A landscape with many valleys, sampled at points; each row gives a point and its height.
From any point a ball rolls to the lowest of the 2 points nearest to it. It stops when none of these is lower. Distance is the straight distance between rows; heights are no part of it.
k_819 h=284: [ 14  -3  27  36 -18  16  14 -22  -4   0   8  49 -19 -60 -49 -65  64   2
  44  36   4  -3 -32  49  -1  -2   9  -4  19 -16  10 -11  61  17 -29 -18
  31   9  21  -8  29   7  33  22 -56 -18  -4]
k_966 h=572: [  9  26 -54  12  25 -55 -11 -55   0  37  45   2 -18  35  20 -30 -49   9
  33   0 -68 -21  -2   9 -29   4  16  14  59   6 -10   4   0 -12  39  -1
  -2  44  -1  32 -59  39  14  76  -9 -27  83]
k_542 h=336: [-42 -37 -17 -34   5  33  18  21 -18   3  18   2 -10  -1  -6 -55 -28   5
  -5 -33 -26 -35 -45 -10 -17   6 -15 -21 -34  13 -29  -6  -9  23 -52  37
 -16  -4  34   1  14  -4  18   3 -14  14 -18]
k_68 h=530: [ 27   9  38  28  17  24   9   7   3  30 -54 -45  27  35  31  65  43  19
 -41  15   9  19  25   2  13  -8 -44  -3 -66  30  32  39  -1   1   9 -19
   4  11 -58 -30 -42 -43 -14 -25   7 -31  -2]
k_392 h=258: [ 20   1 -13 -57 -44  20 -13 -28  19  -4  15  -8  -5 -20 -40 -34  28  22
 -41  25  10 -16   5 -10  18  25 -51 -24  -4 -24 -26  15 -28  -9   6  13
   5 -43  29  -6  -5 -41  25 -51 -19 -23 -31]
k_338 h=573: [  3 -36   8 -16  17  59 -21 -38  -8  28  35  20 -14 -34 -30  36  50   2
 -21  45   5 -26  -1  24  -8  -1 -21   1  17 -28  12 -18  15 -35  41  -5
  16 -45  57  -9 -31  -1 -15  29 -25 -33  29]
k_832 h=386: [ 10  32  53 -11  17   5   2 -40  -3   4   7 -50  -3 -34 -40 -42  77   3
 -37  11  56 -22 -16  -1  -5  23  -6   9   2  -1  11 -18  26  -6  -1 -51
   6  17  37  48  16   9 -48  17 -37  35 -39]
k_3 h=319: [-45  -9   5  -4   7  20 -50  33  12 -39  20  13   2  -1 -49  12   1  23
 -10   9 -50  -7 -30  -5  28  21  24 -13  40 -28  -6  21  -3 -15 -16  10
 -46 -20  51 -18  -8 -21  41  10   9  -9  25]
k_575 h=424: [  4  24 -22  -1  28 -53  36  23  -1 -11  -8  28   9  52  20  15 -56 -25
  -3  -9 -29  -3 -20 -14  -5  41   5   9 -14  -1 -33  -3  -1  19 -43  -3
 -39  26 -41  -4   4   5 -17  18  -2  18  -4]
k_275 h=474: [-51 -19  -1 -31  -1  56  -4 -49   2  21 -29  26   5  35   1 -33  14 -10
 -57 -12 -70   1  31 -40  -6  55  -9  25 -25   8 -19  16  -4 -29  33  10
  40 -24 -26   1 -36 -14  17   2  32  -6  10]
k_257 h=240: [-67 -30  -9 -37  -1  49  31   3  -7   4  -4 -14  12  21  -5 -17  67  13
  -9  17  11  60  15 -65  -4 -38 -26  46 -43 -12  38 -21 -25 -35  25  38
  48 -52 -32 -10  -7 -57 -28 -14   5  56 -51]
k_103 h=415: [-16 -27   6  13  58  55   6  22  -2 -21  20  63  22   4 -25  34   8 -15
  -5 -37 -27 -11   4  13 -17  25  32  31  18  -3 -32 -42 -12 -17  15  17
  29 -21  56 -28  20  15  12  69  19  16  36]
k_786 h=274: [-51 -24  56  38  15  34 -28  43   7 -46 -21  34 -18   8 -31  -9  16  17
  17   0 -30  -5 -65  21  -1   8   5 -10  13 -22  19  55  24  -5 -19  -9
 -77 -26  56   5  19 -37  -2 -41 -31  -1   5]
k_675 h=271: [ -8 -11  43  25 -50  74 -37  26 -18  15  -6  19 -20  14  29  35  58   5
 -23  50  18 -20 -23   0 -19 -34  23 -37   2   2  32  35  30  12   2 -31
  17   1 -16  16 -28 -31   2  12 -16 -23  38]
k_289 h=538: [-15  26 -40   9 -13 -34  -4 -13  21  -1  12 -11 -26  13  13 -13 -32  53
  22   2 -25  -4  13 -20  10 -25  20   3  36   2   6 -10 -12 -18  32 -39
 -21  28 -19  30   1  22   1 -29  -6 -15  -7]
k_170 h=307: [  6  53 -53  -1  19 -47   2  29 -12 -14  72 -53  13  -4  -9 -15 -22  29
  -2  -1 -46  28 -13  -7   5 -19  26  -2  60  -1 -22  -8 -15  -5 -16  16
 -47   8 -42 -16 -52  -1  62  45 -44  -9   9]
k_858 h=574: [ 26  -3   8  40  10  25  18  24   1  10 -50  12  31  20  27  79   0  -1
 -12 -26 -18  13  -4  15 -26   1 -18  -7 -58  17  16  20 -42  34  -7  24
   5 -12 -50 -58 -24 -26  16 -10  28 -52  23]
k_191 h=110: [ 22  33  47  21 -24 -13  40  16  15  23 -27  47  38  25   9 -15  48  -9
 -10   5  -3   6  38 -15 -13  57  25   3 -24  -2   2 -32  17  10  19 -52
  85  19 -69  30 -24 -43 -19   4  24   0  24]
k_960 h=606: [  0 -17 -26   3  34  10 -89 -37 -32   0  30 -21 -41 -38 -40  30   3  10
  -4  49  -9  -6 -22  27  18   1 -15 -11  62 -48  12   8  25 -35   1 -19
 -29 -13  53  37 -24  41   3  36 -28 -37  18]
k_305 h=205: [  4   4  -7 -21 -57  35 -42 -60  19 -23 -50 -30  14  33  33   9  35  -1
 -62 -22  32   3  69 -27   4 -31   7   0 -37  19  18  58 -37  11  67  -4
  28 -42 -16  13 -11  -6  -9 -55  -7 -18  26]
k_724 h=665: [ 45  -2  34  23  47  32  43 -30  -1  -5 -45 -38  53  25 -31  23  56  -8
 -13 -24  25  38   5   9 -43  10 -17  43 -44   0  46   4 -60  14  31  43
  10 -43 -28 -18 -49  -6 -38  21  16  -7  -9]
k_869 h=402: [ 27  14  29  76 -34 -19   5 -51  20   2 -61  42  -9 -10  36  22   4   0
  46   7   5 -34   6  51   0 -55  10   8   5  47  19 -10  44  25  -9 -56
   2  47  14   3  25  33 -50 -11 -18 -13  27]
k_829 h=216: [ 19  12  19  49 -11 -49 -17  56 -40  21  40   2   3   7  15 -16 -49   1
  66 -41  -1 -11 -23  19  34 -46  67  -4  27  43 -27 -15  -7  -6 -13  12
   5 -21  14  45 -15  24   9  -8   7  20   6]
k_49 h=73: [ 11 -28  26  30   0  10  33 -30 -13  63  24  16 -42  17  27  -9  27   3
   4  55 -27 -47 -23  64 -10 -34   4   7 -40  13  -3 -24  36 -18  19   3
  -5  14  12   6 -41  61 -53  42 -30 -37  32]
k_534 h=132: [ -6 -26 -24 -34 -55  10 -40 -30  17 -30 -26  17  27  39  48   8 -21 -13
 -64 -37  -1 -11  48 -38 -12  24 -19 -26 -49  17 -22  25 -57   5  36  26
  11 -48   4  -1  21 -17  14 -58  29 -45  49]
k_85 h=209: [-20  38  17  25  16  -4  38  -7   1 -12   2 -45  10  26   7  -5  43  25
  29  13  -9   0 -33 -11 -13 -83   8  65   9  14  27  19  -7  11 -48  15
 -30 -29 -72   9 -19  29 -33  13 -42  16 -43]
k_105 h=190: [-27  -4   0  23 -13 -32  25  15 -14 -17  17  35  -4 -47 -27 -35 -11 -19
  49  35 -12  16 -28  -9  10  26  23  -9  17 -18 -12 -63  45 -27 -41 -20
  40  11   9   2  19  38   9  44  41  36 -25]
k_635 h=197: [ 33  -7 -26 -40 -10  -7 -37 -32  20  -6  10  42   2  34  -4 -19 -28 -15
 -46 -24   1 -23   9 -21 -25  48 -16  -3  -6 -13 -34  21 -48  -3  27   6
 -22 -44  34  39  -3  -8  -6 -52  -7 -50  15]
k_708 h=389: [ 21  -1   5  -6  20 -42   6  60 -19 -28  12   6  18 -60   3  24 -42 -32
  19 -10  65  32 -24   1  -1   1 -24 -19   2 -24  10 -63  -7 -21 -52   6
 -14  -3  38   9  67   2 -31 -46  18  13 -33]
k_353 h=98: [-17 -35  34  75  44  43 -43  31 -59   6 -11  38 -27 -44  -8  38  17  30
  34  11 -26  27 -45  40  18 -31  20  27  15   4   5  25  70  -9 -13  -7
  -8 -13  33  -8   2   8  15  41 -46   4   2]
k_65 h=439: [  1 -49  16  11   4  11 -11  30  -8 -36 -13  35   7  -3   8  70 -56 -53
  25 -23  16  -4 -20  49 -10  32 -14  -8 -30  -8 -29 -14  -8   4 -15  31
 -55   4  36 -36  55  35   4   5  74   3  26]
k_443 h=157: [-25 -61 -26  16  19  52 -13   8 -36 -12   0  11 -56 -57  -9  38  -3  28
  12  20 -10   9 -13  66  23 -38  -7  -4   7 -21 -10 -18  44  15  27  -5
  19   5  20 -33  49  15  34  14 -39  -6 -24]
k_499 h=381: [ -6  12 -20  26 -16 -98 -37  38  23 -37  20 -17   1 -46 -13 -33 -86  -8
  81  -5 -32  34 -32  -4  42 -16  24 -21  75   5 -13  -2  14 -10 -38  16
 -79  24  10 -13  -4  22  60   5  12   0 -27]
k_626 h=146: [ -7  50  16  45  73 -29  28  56 -17 -30  16 -59  25   1  25  57   8  20
   8  -6  41  33 -31  17   1 -73  18  50  14   2  13  -1 -12  20 -58  10
 -56   1 -66  -1   8   6 -34   4 -45 -11 -23]
k_553 h=285: [-39  19  27  -6  -8 -10  18 -44  53 -39  -3 -16  16  31   4 -15  86  21
 -32  33  -6 -28 -31 -39 -35 -36  -4  55  -6 -17  28  -4 -27 -12 -37 -17
 -26 -25 -29  35  23 -11 -48 -17 -20  15 -37]
k_160 h=95: [ 52  -6 -28 -60 -13 -42 -21  45 -32 -16  22  28 -16 -15  23   7 -99 -30
 -24 -35  39  24  22   3 -34  38  -7 -59   1   2 -55   2   0  33 -15  27
 -16   6  15   1  52  16  17 -50  -8 -14   5]
k_343 h=320: [-18 -16  -9  -1   2  -8 -75  -8  34 -29 -50   5 -12 -33   0  29 -42  17
   8 -19  23  72  48 -20  16  39 -20 -13  18 -22  74  65  -8  -8  39  -1
 -46  19  42 -26  72  21  22 -34   3 -19  15]
k_695 h=262: [  4  69 -46 -18   9 -38  -4  19   9 -41  27 -62  18   0   0 -11   7  39
 -32 -33   4  37  33 -39  18 -31   5 -26  17  12 -16  11 -16  17 -17   1
  -8  19 -39 -29   4 -37  57  -7 -28  -2 -37]
k_763 h=327: [  5  44  34  32 -18 -32  26  19   7   6  33  10  -5 -20   2 -45  47  19
  22  41  -2 -10 -39   3  12 -23  24 -17  23   1   1  -7  44  -9 -38 -18
   6   5  16  30 -14 -13  -1   0 -49 -11 -20]
k_175 h=321: [ 13 -22  34  -8 -30  64   6  37 -30   9  -5   4   3   9 -29  29  42 -15
 -27  19  60  11  -5  19 -21   8   3 -27 -43 -19  12  10   7  10  -6   6
  33 -37 -40 -18 -31 -55  -4 -20  16  13  -1]
k_410 h=457: [-10 -18  14 -10  20  63  18  16 -16  26  14  64  39 -12 -14   2  22 -16
  -4 -20 -35  -8   9   2 -24  50  38 -35   4  10 -23  -6  -3  14  -4  27
  52 -17  47 -32  -8 -37  35  71  47   5  97]
k_801 h=287: [ -3  50  44   3  13 -13  26 -51  21  27  -4 -54  16  26 -25 -83  87  38
 -65  24 -16  25  36 -54  11   8 -24  27 -22 -13  22  56  -6 -38  61 -28
  32  28 -32   5 -39 -45  -7 -29  -2  12 -46]
k_188 h=363: [ 29  12   9  28 -52 -21  10 -34  39 -20 -70  33   2 -27  33  21 -18 -29
  37 -26  16 -31  13  41  12  13 -13   1 -10  31   0  14  28  34 -34 -24
   9  15 -15 -17  73  27  12 -14   1 -17  14]
k_957 h=178: [ 39 -12   6  37 -44  -1 -26  68 -16  54   9  17  -3  15  20   1 -48  -8
  36 -48  12 -42 -14  43  32 -24  11 -43 -15  26 -45 -22 -27  26   7  13
   3   5  32  -2 -12  -1  15 -20  27  17  13]
k_687 h=502: [  8 -10 -59 -52   6 -17 -18 -15  24  11  -7   3  16  13  33  34 -67 -23
 -37 -15 -52 -40  54 -20  -4  46  15 -48  16  20 -50  -9 -15  32   5  19
   5  71  -5 -42 -26   3  43  47  61 -14  66]
k_634 h=499: [  8  -2  26 -21 -59  22   0  10  -4  39  32  57  17   1 -19 -22  38 -13
 -12  30 -18 -12   6 -11   1  70   8 -29  13 -26  -7  -9  -3 -29   0  21
  51 -33  19   0 -61 -11  19  23  43 -37  65]
k_399 h=151: [  1 -28  12  57  -7  -2  24  -8  13  18   8   7 -31  40  -1   3  12  -4
  29  63  -5 -36 -54  50 -29 -26  -3 -50 -22 -15   6 -23  21  24 -16  -8
 -40  58  23 -56 -46  22 -58  10  -4   8  -2]
k_355 h=268: [ 34  23 -35   7   9  16 -12  -2  31   3 -24   9  -6 -35  -7  55   1  11
  13 -27  10  10  35  19  18 -29  19 -38  41  34   7  -7  22  59  33 -21
  34  43  37 -70  30  -5  48  26 -22  20   9]
k_550 h=421: [  2 -29  13   8   0  26  -6 -18  -2 -35 -59  39  24   0 -28 -13 -19 -34
  -3 -14  -8  40  44  -1   4  73 -21  31  -7 -15  15  10   9 -18  71   0
  43 -22 -27  -5  -7 -34  27  -7  41  -8  13]
k_241 h=208: [ -1   1 -18   3  10   3  13  21 -13 -29  -9 -33  31  12  -1  -7  22  47
 -26 -43   9  41  53 -31  14 -22  15   9 -35  22 -37 -18 -34  17  24  10
  53 -10 -49 -21  26 -33  33 -30 -14  10 -35]
k_148 h=569: [-19  59 -27  -4  49 -78   3 -35  -7   2  31 -36 -28  14  14 -53 -51  36
  38 -13 -55   6  12  -4  18   8  -8  58  26  16 -17  10 -11 -34  37 -44
 -31  20 -38  72  20  33   6   9 -23 -18   9]
k_703 h=431: [ -2  27  -1 -34  -3 -36   7 -41  39 -33 -45 -47  33  67   8  18   4 -15
 -54  -4  38  46  59 -51   3 -11 -31  30 -53  -8  43  61 -22   3 -12   4
 -27   8 -22 -26  14   2 -51 -67   0   9 -31]
k_837 h=133: [-50  -3 -14 -43  -4 -10   8   0  -2 -42 -11 -18  44  19 -13 -32  16   4
 -29 -28 -11  78  48 -69  34  -6 -10  26 -34   1   7  13 -38 -26  -5  22
  23 -29 -21 -32  30 -54  16 -53  -4  36 -62]
k_919 h=300: [-33 -17   7 -65 -56  41 -14  21 -11  -7  46 -19 -27 -33 -27 -57  29  -4
 -14  30  17 -32 -36 -29  -8  16 -28 -52  -3 -13 -29 -29  -3 -28 -38   0
 -10 -16  55  38  11 -11  12 -30 -10  16 -33]
k_590 h=355: [ 34  28 -19 -31  35 -51  24  -3 -23 -23  13 -20  25 -16 -17  36 -22 -21
 -15 -15  56  20  19 -29  -4  42   0   4  -1 -20  -7 -80 -15 -30 -19  -3
   6   5  15  -8  14  14 -40  27  23  21 -18]
k_772 h=317: [ 17  31 -27 -10 -13  -1  18 -21  28   8 -35  -7  12 -18  37  87  -2   6
  20 -16   9   5  26  29  17 -43 -17 -25 -20  45  -1  21  15  51 -35 -16
  -2  51 -11 -64  29  -1   4   4 -18  -5 -11]
k_386 h=341: [-54 -56 -16 -51  -4  17  37  34 -10   9 -13  -3  35   4  13   1  -2 -36
  20  -5  15  29 -24 -56   5  -9 -54   4 -68 -21  56 -31 -29 -31 -42  34
  35 -31 -17   0  32 -38 -65 -28  39  43 -29]
k_280 h=215: [ -4 -17 -28   6  10  56  -5  12   4  10 -10  20 -33 -17  31  39  12  34
   0   2 -33 -41  11  27  15 -76  24 -33  16  33 -26  -5  30  51  22 -23
  25  23  39 -20  51  -2  33  23 -66 -19  10]
k_428 h=217: [-31   0 -33 -16   7  32 -62 -15  39 -15 -23 -59 -31  40 -12  16 -27  29
 -10 -12  -4  14  27 -29  12 -23  25  -5  36  -4  39  73 -26  20  53   5
 -53  13 -21 -28 -30   6  37  -9  11  17   0]
k_790 h=367: [ -8 -14  14   7  25  26   4  55 -17  -7  71  26   6 -16 -24  26  25  25
   2  12 -24 -25 -20   6  35 -11  64 -20  40 -20 -50 -55  -2 -19  -3  14
  12 -45  60  -3 -15  -5   6  21 -30   7  10]
k_809 h=353: [ 13  52  55   8  23 -14  15  -6 -19  16  46 -31  15 -42 -12 -14  63   4
  18 -16  13 -21 -18  19  22  -8  39  29  18  18  -3 -19  15 -30 -44 -18
  19  -4  28  45 -12  41 -38  65 -16  24   8]
k_129 h=270: [-11 -28 -17  19 -31  21 -11 -26  13  26 -29  31 -52 -20  36  -5  28  19
  11  50 -42 -48  21  34  28 -49  26 -46  17   3 -11 -34  72  21  32 -61
  50  52  59  21  51   9   3  -5 -49  -7  29]
k_92 h=352: [-20  -6 -10  16  10  -5 -78   6   9 -39 -31  -7 -23 -62  10  13 -38  25
  44 -38  21  20  14  16   8 -29   9 -21  47   1  55  15  -3  18  14 -20
 -34  42  66  -1  81  43  12  -9   3  20   7]
k_936 h=481: [ 39  30  49 -10  -8 -45  26 -22   9  16 -46 -47  36  27   5  62  52   2
 -25  10  55  10  30 -14  33  -3 -50  31 -50 -11  55  40 -20  -8 -54 -14
 -18 -25 -50  -8  -7 -22 -52 -49   2  -7 -23]
k_916 h=322: [-23 -61   3  -7   0  68  -2  -8   0  19 -17  -2 -52 -36   4 -48  45  29
 -21  48 -13 -25   8  32 -32  16 -27 -52 -28  -1  -9 -25  43   8  39 -45
  27  52  37  22  40 -20   5  -3 -32 -10 -11]
k_174 h=706: [ 46  59  26  35  31 -16   7 -65  48 -14 -55 -13  60  31 -15   9  39 -27
  -2 -49  26  21  31 -18 -47   5  -4  63  12  25  45  43 -30  23  27  -3
  -9 -26 -13  -1  -9  -6 -15  14  14 -13   5]
k_253 h=314: [ 10  37  11  -4  22 -39  -4 -16  21   4  33 -10  23  16  -9  12 -10  -2
   8 -32  15 -30  -3  -5  -3  29  20  23  10   7  -7 -36 -41 -33  -3 -17
 -14  -6  49  58  16  22 -55  22  21  19  25]
k_172 h=142: [ 19 -28  -8  -6 -35 -17  27 -20 -24  20 -14  35 -19 -38 -24  -5 -63 -53
  65  49  14 -12 -36  37  28  32 -36   0  11  -8 -35 -22  51 -32 -40   7
 -18   2  22  -6   2  70  -1  -6  29  30 -32]
k_757 h=385: [-19  28 -14 -33   5  21  27 -33  13  39   1  -1   4   0  18 -38  17   5
   1 -39 -18 -21 -13 -42 -16 -10 -43  13 -20  46  11  30  -8   0 -19  14
  18  -7  -1  21   3   3  -7  -1 -41  16 -25]
k_975 h=212: [-26 -22  28  26   0   1  32  36 -24   5  30 -17   0  27  -2  -4  -4 -39
   3  47  13 -32 -95   2 -25  -5 -22 -27 -23 -15  23 -40  -4 -10 -76  30
 -39  15   8 -14 -39 -10 -50  11  15  12   2]
k_779 h=537: [  3 -24  20 -51 -32  93 -20 -43 -15  39  13  16 -12  -6 -23   6  49 -30
 -54  15   3 -46  27  20 -19  38 -10 -49  -9  -4  -3  13  11  13  22   0
  48 -20  55  -3 -66 -13  -4  21   1 -21  63]
k_133 h=467: [  9 -29 -29 -22  16  -2 -56 -12  10  -4   6  17  14   9  13  59 -77 -28
  -2 -39  -9 -50   5  27   2  28  14 -14  24   8 -42   1 -15  21 -25  26
 -38  30  59 -17  20  35  20  48  57 -20  59]
k_429 h=416: [ 24 -39  26  -1  -5 -14   6  62 -41 -12   5  26   5 -50  12  41 -72 -45
  42 -22  34  16 -46  29  30  38 -45 -47 -15 -23 -39 -30  -7 -19 -56  17
 -27  20  87 -23  54  -8   3 -20  94  11  -5]
k_362 h=438: [-28   7  -3 -44  -3  53  18 -26 -19  28  33  30   1  -6  10 -42  83  13
 -28   4 -27 -11 -22 -37 -46 -15 -26  10  -9  14  25   9 -21 -20  -8  46
  35 -57  -7  15 -42 -23 -15  26 -32 -16  -2]
k_956 h=348: [  30   43  -32    5   31 -109   12   11   -2  -25   57  -19    5  -11
  -23  -35  -62  -23   38    1  -31   13  -20   17   21   43    1   22
   59   -9  -54   -7   18  -23  -27   19  -68   10  -10   -3  -28   12
   49   43    3   -6   -4]
k_471 h=92: [ -8   7  20  64  39 -36  11  55 -64  -7   9 -19 -27 -29  28   4 -36  17
  26   3  44  20 -23  25   5 -49  29  37 -16   7   3 -31  31  -6 -37   8
  -8  25 -68  15   0  19 -16 -12 -20  13 -47]
k_627 h=234: [ -3 -19  18  12 -33  34  22 -43  12 -24  22  31 -13 -48 -49 -63  37   1
  17  38  -5 -11  15  24 -10  34  38  -1  21 -35   8 -28  26  25  33 -17
  83 -17 -22 -10  -2  40  34  37  -3   5  14]
k_967 h=497: [ 20  30 -25  10 -16 -23 -23 -27  19  25 -13  25  -2  14  24  37 -13  22
  23 -31 -14 -10   6  -7   0 -29   9  23  27  25  26  22 -25   9  55   4
   5 -37 -16  21 -23   7  24   4 -23 -36  27]
k_502 h=264: [-24  20  16 -14 -19 -50  11 -21  -3   8  26  -8  15  -2  -6   4  -3 -36
  24  16   3 -23 -51 -22   4   6 -19  16  -4 -14  46 -24 -28 -35 -78  -3
 -33 -24  10  11 -15  10 -61 -10  24  26  -2]
k_519 h=413: [ -6 -23 -24   6 -29 -45 -50  11   3 -30  11  12   7 -54   1   5 -63 -20
  79 -15  -4  19 -17 -20  21  20  -8  18  61 -12  15   8   3 -23 -14  47
  -6 -25 -20 -33   6  21  82  37  54  10 -13]
k_994 h=138: [ 41  -6 -24 -18 -13  -9  -1  82 -13  26  30  11 -12  16  25  18 -37  -3
 -23 -52  19 -11   5  11  -3 -29  17 -36 -19  32 -67   2 -11  44 -11  18
   8 -12  -8  24   7 -27  12 -52 -22  -1  -3]
k_131 h=539: [-28  26 -27 -32 -15 -10 -20  14  12 -18  37 -42 -22  37  24 -14   2  18
  -4  38  41   9  12 -34 -17 -58  14  12  33   8  18  13   4  -6  24 -27
 -36  11 -66  48 -25 -14 -29 -34 -23  17 -32]
k_173 h=378: [-29 -27 -25 -44  47  -7  46  37 -38 -12  -1   5  10  32   8 -36 -68 -20
 -57 -50 -25  -2 -27 -57 -30  56 -14   3 -38  -4 -34 -27 -26  11 -63  46
 -29  20   1 -13  33  -7 -12   1  39  24  -7]
k_266 h=158: [-48  10  -1 -11 -41  29 -26 -14  31  -7 -34 -11 -15  49 -23 -31 -22  13
 -20  -6 -41 -18  -6 -42 -18  14  11 -24  15   5   1  90  -9  23  -8  -8
 -20  30 -22   3 -37 -13  36   2  24  21  -3]
k_798 h=35: [ 34  -6  29  55  33   9  -6  35 -55  28 -17  43 -27 -36  21  61 -23   2
  34  20  40  26 -12  61  -5 -52  28  32 -14  17  16 -12  57   2  -1  -5
  20  11 -31 -10 -25   9 -10   8 -34 -12  -4]
k_367 h=506: [ 13  31 -14 -15  61 -33  33  16   1 -14  18 -50  -7  43 -12 -39   1   1
 -18   9  59  25  21   9 -14 -24  16  55  24 -27  -1  -3  -3  16  42   5
 -51  -3 -65  43 -40 -11 -43 -56 -44  23 -50]
k_477 h=597: [ 37  41 -35  25   7 -99  -3 -40 -21  31  30 -12 -30   0  32 -28 -73   1
  82 -12 -30   3  12  40  -6  14   9  23  46  26 -20  -3  12 -27  39 -45
  11  42 -35  56  -4  35   9  44  23 -24  46]
k_815 h=100: [ 49 -28 -32 -12 -29 -56 -10   6 -12 -32  24  22 -31 -43  -3   5 -89 -22
  69   2  13  -9 -25  39  38 -11   7  -9  35   1 -72 -36  16   2 -29   9
 -24  -4  49 -30  45  79  30 -15  14  13 -37]
k_845 h=536: [ 37  -5 -78 -16   8 -35 -48 -42  14   9  18 -10 -21  11  18   9 -67 -12
 -20  14 -54 -36  40  -2 -17  24  24 -39  64 -14 -32  -4  12  18  54 -15
   5  52  15   1 -14   5  52  50   8 -34  76]
k_716 h=196: [ 35  50  57  33  13  15  68  -6  42  50  -7   5  27   5 -11 -76  88  25
 -21  12   6  20  26 -23  -3  26  16   4   3   5  13  25  35  23  36 -31
  73  17 -35  20 -36 -14  -4 -11 -18  -7 -15]
k_6 h=477: [  2  -1 -19 -23 -12 -32  45  37 -13  20  40 -39 -23   0  30  21  21  15
   9  67  35 -30 -15  13  22 -49 -41   2 -32 -18  -5 -41  -1 -31 -39   4
 -31  -1 -16  13  -2 -24 -36 -38 -23 -10 -55]
k_775 h=52: [ 59  10 -48 -39  10 -62 -10 -18   5  -5 -20   9 -24 -47  16  13 -75 -16
  10 -27  24   3  14  38  -9  27 -19 -12   7   9 -31   7  -5  26 -17   9
 -49  34  50 -15  68  64   0 -12 -25 -17  -7]
k_96 h=273: [ -8 -21 -33  -1  -9  -7 -85 -13  43  -9 -48   5 -27   1  -6  50 -56  10
  -9 -10  -7  16  40  -5  14  13  10 -21  50 -22  62  30 -23   3  91 -10
 -37   2  32 -34 -12  -2  32  -5  41 -11  38]
k_600 h=422: [-15 -34 -25 -64  13  -8  52  33   3  47  20 -63  15  37  47  34  13  -5
 -20  15  26 -17  -9 -28  21 -60 -45  22 -67  -5  21 -15 -44  -9 -36  42
 -17 -12 -10  17  10 -38 -84 -20   9  35 -50]
k_10 h=180: [-17  10  30  27 -30  31  44   6   2   3 -14  40  -8 -11 -21 -48  25 -30
  24   1   5  12   3 -12 -26  43  24 -27  -1   0  10 -42  36   1  -4 -17
  77  24 -27  -6   4   5  -2  30  31  54  19]
k_597 h=218: [-38 -15  40  28 -28  53 -16  22  31 -13 -44   8 -12  35  -6  28  23  22
 -11  19 -12  -9 -25  -7  -5 -14  -6 -15 -10  -2  20  89  26  35  -4 -43
 -33  16 -20  -5   4 -34  12 -36 -10  -9   0]
k_64 h=468: [ 30  15 -14   8  20 -35  49  34  10   9   1 -17  20  44 -14 -11 -26 -27
   0 -24  29  12 -15  -9  -8  -1  17  28 -16 -14   4 -11 -20  25  -8  13
  -6  -4 -67  16 -19 -13 -46 -32   4  34 -35]
k_53 h=622: [ -1 -43  10  27  -8  51  21  -7   9  -6 -26  10  40  31  -6   8  31 -11
 -10 -32 -18   6 -19   8 -41   6 -20  37 -51 -19  14  -1 -80  13  31  51
   4 -79 -32 -12   0 -23 -12 -14  18 -31  22]
k_158 h=369: [ -6 -56  13 -16 -41  40  24 -18  -9 -11 -28 -18  10   0 -59   4  15 -37
 -18  27  48  30  46  22  27  30  -6  13 -44 -26   6 -13  18 -18  43  -7
  34 -49 -43 -42 -17 -26  11 -36  39  45 -13]
k_998 h=450: [ 27 -36 -18  21  -7   3 -35   8 -23   2  13  43  -9 -15   4   5 -58  -5
  34 -21 -16  -5  -4  21  16  12  21  43  26   3 -25  -6 -13 -14  42  32
  13 -62  -8   8 -10  38  59  35  22 -35   4]
k_127 h=493: [-60 -14  29 -28  20  67  33 -10  11  51   9  -6   1  26  23 -75  84  35
 -59  20 -78   7   7 -43 -14  25 -17  30 -41  19  18  21 -11 -24  29  44
  48   2 -20  12 -30  -3  -6  33  10   8  -5]
k_225 h=358: [ -8  -3  18   5  14  20 -10  19 -15   4   8 -56 -28 -33 -31 -68  21  40
 -27  18  29   1  12   6   6  28  10 -32  -2 -17   7 -34  18 -11  21 -48
  27  57  -5  62   7  -5  -1   4   1   8 -28]
k_963 h=366: [-28  49  29  -7   6  -1  31 -81  19 -16 -58 -46  34  69  11 -41  59 -13
 -76  -7   9  20  61 -64  -8 -27 -24  42 -42  11  22  58  -3 -14  41 -32
  20  19 -21  21   2 -20 -44 -35   1  14 -48]

Where does a ball stop that starts at each point below?
k_967: k_837
k_53: k_191
k_275: k_266

Write out the way that a ball takes from each point below.
k_174: k_967 k_998 k_519 k_499 k_956 k_170 k_695 k_241 k_837
k_724: k_53 k_858 k_68 k_936 k_703 k_963 k_801 k_716 k_191
k_338: k_779 k_634 k_410 k_103 k_790 k_3 k_786 k_597 k_266
